A landscape with many peaks, sampled at points; each row gives a point and its height.
A climber steps from a point to whichever of its 2 nearest points has the largest rise for the distance, and stops where none of them is higher. Distance is the straight distance between rows; heights are no part of it.
pala h=1.98: [  9 -28   2 -20  13  21  38  -7 -24 -52 -25  27 -26 -35 -12  10 -28 -17
  20 -26 -27 -30  16]
Rizez h=4.19: [-36  13  -9   5 -13  18  42  29  14  10  33  -9  26   6  12 -66  16  31
   8 -37  -2   4  15]
bap h=4.06: [  3   2 -42 -19 -20  13  40  17 -31   7  26  27  37   1  31 -18  14  31
 -10 -20  -5   1  -9]
meb h=3.38: [ 25  10  -3  16 -22   4 -35 -30  34  21 -46 -17  -9  21 -17  35   8 -20
  -7  39  14  43   0]
tifu h=4.51: [ -6  46 -14  -4 -26  33  -4  -9  -1  -9   4   3  33   1   0  34   8   7
 -34 -29 -34   5 -22]
Baz h=0.96: [ 76 -12  11  22 -42   1 -22  33 -19 -15   3  33   5 -16  30  12   0  -2
 -17  22 -45 -16   9]
pinu h=2.13: [ 72  23  23  -1 -45   8 -16  10  32 -35 -28   4   0 -39  20  46   8   3
 -26  15 -17  20  18]
Kego h=2.86: [  7 -37 -17  -1   3 -34 -28   8   1 -16 -50  15 -30   8  -3 -15 -16  -8
  -4  18  11 -44  36]
zom h=4.25: [-15 -14  20  21  45 -23  24   2  -5   5  44  -9 -13   0  -1 -72 -16  -8
  31  -8  18 -23  21]
zot h=3.36: [-70   9 -28 -17 -12 -21 -21  21  64 -39 -66 -20 -18  30  -5   3  -8  28
 -23 -20 -23   4  17]
rebuf h=6.08: [-67  11  -3  22  13 -23 -37 -15  46  43  -7 -47 -13  58 -32  -2 -20  -7
  15 -21 -14  -3 -11]
Selon h=3.30: [-44   6  -2 -17 -15  -1  -2  36  60 -45 -59 -15  -6  21  -4 -12   3  21
 -13 -29  -2  -6  45]
tumiv h=3.72: [-27  45 -26  -1 -37  26  -8   2  -7  -7  54 -12  50 -15  19  52  -6  14
 -50 -20 -19  -9 -53]
bamu h=1.77: [ 31 -10   8 -40   6  26  23   7  29 -67 -48   8   6 -16   6  25 -12  -5
   0  -7 -14  20  35]
tobab h=5.14: [-11  -3 -15 -14  26   5 -23 -43 -24   9   1  -9  -9   4   2  31 -36 -25
  18  -3 -18 -25 -43]
zap h=4.73: [ 17 -14  31 -16  20  21  46 -26  -9   4 -15  -8 -29 -10 -10  27  -2 -34
  25  27  13  16  12]
Zuner h=1.59: [ 48   4   9 -26 -15  16  -5  16  60 -68 -45  -9  -7 -21  25  26  -2   4
 -37  -1 -11  29  37]
Tubu h=2.30: [ 36   1  16   8 -16   3  37 -15 -51 -18  37  22 -18 -78  12   9  13   1
 -10  20  16  18 -29]
Lefu h=2.55: [ 26 -15  -9  -8  15 -10 -24 -18   0 -43 -40  -4 -21  -7   1  25 -45  -5
   7  17 -13 -22  -9]
ripim h=3.17: [-24  -7  -4  -1 -10   3  -7  43  19 -29 -33  -7 -10  15   5 -41  -3  -2
  -7 -18  -9 -23  53]
dibed h=2.74: [ 37  22  10  -9 -29   6 -14  -9  18  -9 -43  12 -13 -13  -2  46   4 -17
 -12  23   3  29  18]
zozum h=2.73: [ 18 -21 -28   8   3 -33 -45 -18  -7 -13 -52  21 -29  23   8   8 -28  -6
  -4  28  -6 -25  -3]
nute h=0.33: [ 53  -1 -20  12 -28   8 -17  11 -54  -4  19  34  10 -11  24  -2   3   9
 -18   8 -36  -6 -27]
Gedi h=3.45: [-44  12 -33 -17 -11  -1 -30   0  47 -34 -58  -2   0  33   1  16 -27  13
 -13 -29 -41   9  -8]
Nup h=1.89: [  1 -29   3 -42  26   3  38  17   5 -51 -48   8 -10 -13  -9  10 -26 -11
   1 -26 -12 -20  53]
Diz h=4.12: [ -7   7  -3  24   9  -9 -36 -39  24  57 -26 -18  -1  44 -42  27   8 -22
  11  29  11  18 -16]
gufa h=3.99: [-29  29   8 -34  22  30  21 -45 -19   3  45 -17  18 -56  10  43 -22  19
  14 -24  25  10 -49]
Lote h=0.69: [ 41  -4 -29  30 -47 -13 -25   8 -58  16  53  19   7 -40  42  -8  27  18
 -30  14  -7  -7 -43]
Lef h=5.24: [-19  14 -27 -17 -13   4   0 -35 -33  20  36   4  17 -10  21   5  -4  35
  11 -14   8   4 -47]
Gozor h=3.00: [-23 -17  11  20  11 -36 -33  30  17 -10 -38 -12 -23  20  -5 -41  -5  -7
   1   3  15 -44  57]
misi h=4.72: [ -7 -26  35  35  83 -31  30  -4  -4  21  37 -28   7   6 -18 -53 -11 -30
  18   7  30 -16  -1]
tedeb h=3.95: [-33  -7   3   0  19  -7  28  16 -20   6  46  -5   8  14  14 -70 -15  32
  30 -24   7 -23   0]
nuri h=4.58: [ -7  17 -29 -19 -28  11   3  -3 -37  11  35  18  50 -27  39  -2  12  35
 -20 -18  14  -1 -30]
daz h=4.74: [ 14  -1  45  23  18   4  -9  15  50   8   0 -23 -15   8  -5 -42   1 -23
  11 -17  25  11  69]
livu h=4.83: [-24  25  -1  19 -13  24   9  35  42  -2  23 -21  15  23   2 -80  21  12
   3 -24   0   8  51]
Som h=3.63: [ -5  48  -5  -4 -23  41   2 -15 -10  -4  32   4  17 -40  -6  24  46  30
 -25  -8  14  40 -26]
vuv h=1.26: [ 40   1 -14  24 -43 -17 -22   0 -65  -5  57   1  -6 -49  13  28   0  22
 -12  25   6 -11 -54]
domu h=4.13: [  5 -16  54  18  41  -1  15  18  45   2 -23 -40 -23  13 -15 -13   1 -43
   8   7  28   9  64]
kug h=3.59: [ -1  -9 -13 -30 -15  26  36  24 -16 -23  15  28  13  13  10 -17  10   0
 -19 -22 -37 -12  13]
Tesoz h=4.20: [ -6   9  21 -34  15  27  54 -27 -27   4  37  -1   6 -24  -6  15  -8  10
  21 -20  14   8 -13]
Sef h=5.76: [-61  -1  23  22  50 -26 -28 -28  52  30  -9 -50  16  58 -67  25 -17 -26
   8 -20   9  17  -6]
gusa h=3.22: [  9  -7 -12 -16  -8  33  44  36  19 -24 -12  38  33  13  28  22   8   3
 -37 -30 -47  -4  23]
barom h=5.55: [-40  -4  59  13  58 -20   7  -8  51  19   3 -51  25  38 -56   9 -16 -47
  17 -15  10  18   0]
bul h=2.79: [ 24   2  12 -11 -31  24  65   9 -43  -4  27  35  -7 -77  15   4  33  26
   2  10  35  27   5]
Ket h=5.34: [ -4 -48 -19  33  32 -43 -36 -27 -21  39 -22   9   0  54 -14  -8   4 -24
  12  37  16 -21 -15]
soku h=4.76: [ 10 -25 -33  12  23 -17 -23 -37 -54 -15  14  21 -20  -7   9  10 -43 -20
  24   0 -22 -49 -39]
tesap h=5.31: [-15 -20 -37  -6   8 -29 -29 -17 -45   7  -5  27 -26  38   3 -24 -21   0
  21   1 -22 -40 -30]
dab h=6.49: [  6  26 -13 -13  -9  10 -11 -29 -36  -1  31  -6   8   4  17  12 -23  -4
   2 -18 -12  -6 -48]
Dagub h=4.09: [ 21  12 -39   8 -40  -2 -34   6 -18  41  10  29  -5  23 -10 -30  29  20
   5  24   2  -2  -9]
rar h=3.03: [ 59  -1 -18  11 -47 -14 -26   1 -29  30   4  36 -23   4  -1 -19  36   4
  -8  46  -6   6   7]
res h=4.90: [-21 -49  -9  27  53 -52 -30 -17 -26  38 -28   0  -4  36 -18 -28 -18 -28
  17  12   8 -56   5]
dake h=3.29: [  7  53  25 -23 -25  30  16 -12 -11  21  32   8 -15 -42   4  19  31  -5
 -18  16  29  31  -6]
pif h=4.61: [ -7  -3  25   8  50 -18  34   2  10  36  52 -16  11 -20  -9 -34 -10  22
  55   3  48  19  -7]
sos h=3.86: [-41  22   6 -20  23  -2  11 -43  -6  37  52 -27  31 -30 -17  30  -4  39
  24 -28  40  36 -42]
bip h=3.28: [-20  65   3   3 -38  53 -12   2  -7 -31  53 -11  36 -61  -7  47  42  21
 -49   4  26  46 -39]
Gupul h=4.40: [-22  -5  12 -19  39   2  57 -24 -14  33  42  -5   7 -29 -13 -10 -17  22
  59  -5  34  19 -11]
zug h=5.02: [ -6 -20  55  16  38 -32  64 -12   5  57  35 -15  10 -22 -10 -12   8  -1
  36  37  45  40 -24]
tobe h=5.25: [-21 -12  42  15  78 -22   7   3  23   6  16 -39   2  20 -37 -24 -13 -54
  18 -16  16 -11  13]
fup h=1.68: [ 69 -30  -3  -3 -33  -5   4  33 -16 -18 -22  43 -10   2   3  -7  19  -4
  -6  13 -31   6  35]
komip h=4.10: [  4 -37  50  -6  38  -2  49  -2  31  -6 -40 -22 -12  -3 -14  16  -3 -37
  13  30  37  20  33]
tud h=2.42: [  1  14 -13  -7 -10  12 -29  30  36 -57 -25  -4  25  11  50  33 -16  18
 -51 -16 -55 -12 -21]
sifog h=5.68: [-53  -3 -29  -3  20 -28 -16  22 -46  12   6   2 -11  38   1 -51  -4   7
  14 -16 -18 -53 -12]
Kek h=6.05: [  5  15  16   0 -28  25   8  30  32   8  13 -23  -4  11 -10 -44  30  -6
   9 -13   9  22  65]
vulaz h=5.54: [  3 -13  44  -6  25   7  59 -33  -7  48  23   3 -15 -23 -15  15  18 -22
  17  30  37  34  -9]
rof h=1.80: [ 26   6  14   8 -36   9   6   9 -51 -11  60  -2  -7 -79  29  19  10  16
 -18  26  15   4 -48]
vesuv h=4.66: [  6 -28  -4  28  23 -37 -45 -29   6  52 -30 -22   4  61 -41   1  19 -17
   9  41  18   8  -1]
vede h=6.56: [-72  14 -15  26   3 -12 -54  13  37  20 -37 -21 -12  54 -21 -15  -7  18
  -5 -14  -8  -9   1]
Denin h=3.07: [ 19  23  25 -23 -30  35  47  10  -2   4  17  23  -8 -41  -7   5  57  11
  -7  14  34  37  18]
div h=5.93: [-31  12 -25  15  -3 -26 -67   8  30  28 -50  -1 -10  64 -11 -14  11   5
   6  15  -4 -12   1]
mugok h=2.21: [ 46 -26  -7 -12   6   4  14   0 -17 -57 -23  17 -31 -32  16  34 -33 -23
   6  -1 -36 -21   4]
gimom h=2.82: [ 23 -10  -1  -7   0  28   9  36  35 -41 -11  29  38  -6  50  43 -15   6
 -46 -23 -54 -22   2]
Des h=3.76: [-22  19 -32 -10 -21  14 -31   1  11  -6 -27   0  14  30  15  22  -4  -4
 -14 -25 -41  -6 -30]
pid h=2.24: [ 40 -28  -5  15 -32  -8  -4  28 -15  12 -14  28 -25  13 -14 -34  23   0
  10  26  16  -4  43]
nagi h=5.06: [  6   5 -32  10 -37 -14 -49  -2  -1  42 -21  12  -6  60  -4 -16  19   2
  11  17 -10  -4  -7]

For each start below, name the point where the climber stops.
nute => vede
Lefu => tifu
gufa => vulaz
Zuner => Ket
Tubu => Som
gimom => dab
misi => vede
Selon => tifu

Call two points neighbours if one is among the 2 nearest of the other. Go from one point of each pair to the other, from neighbour to neighbour, staying as high as possible. Name the lowest point that can't be avoided.
vede and Ket => tedeb
Ket and sifog => res
vulaz and tifu => tumiv
sifog and dab => soku
Kek and vulaz => komip
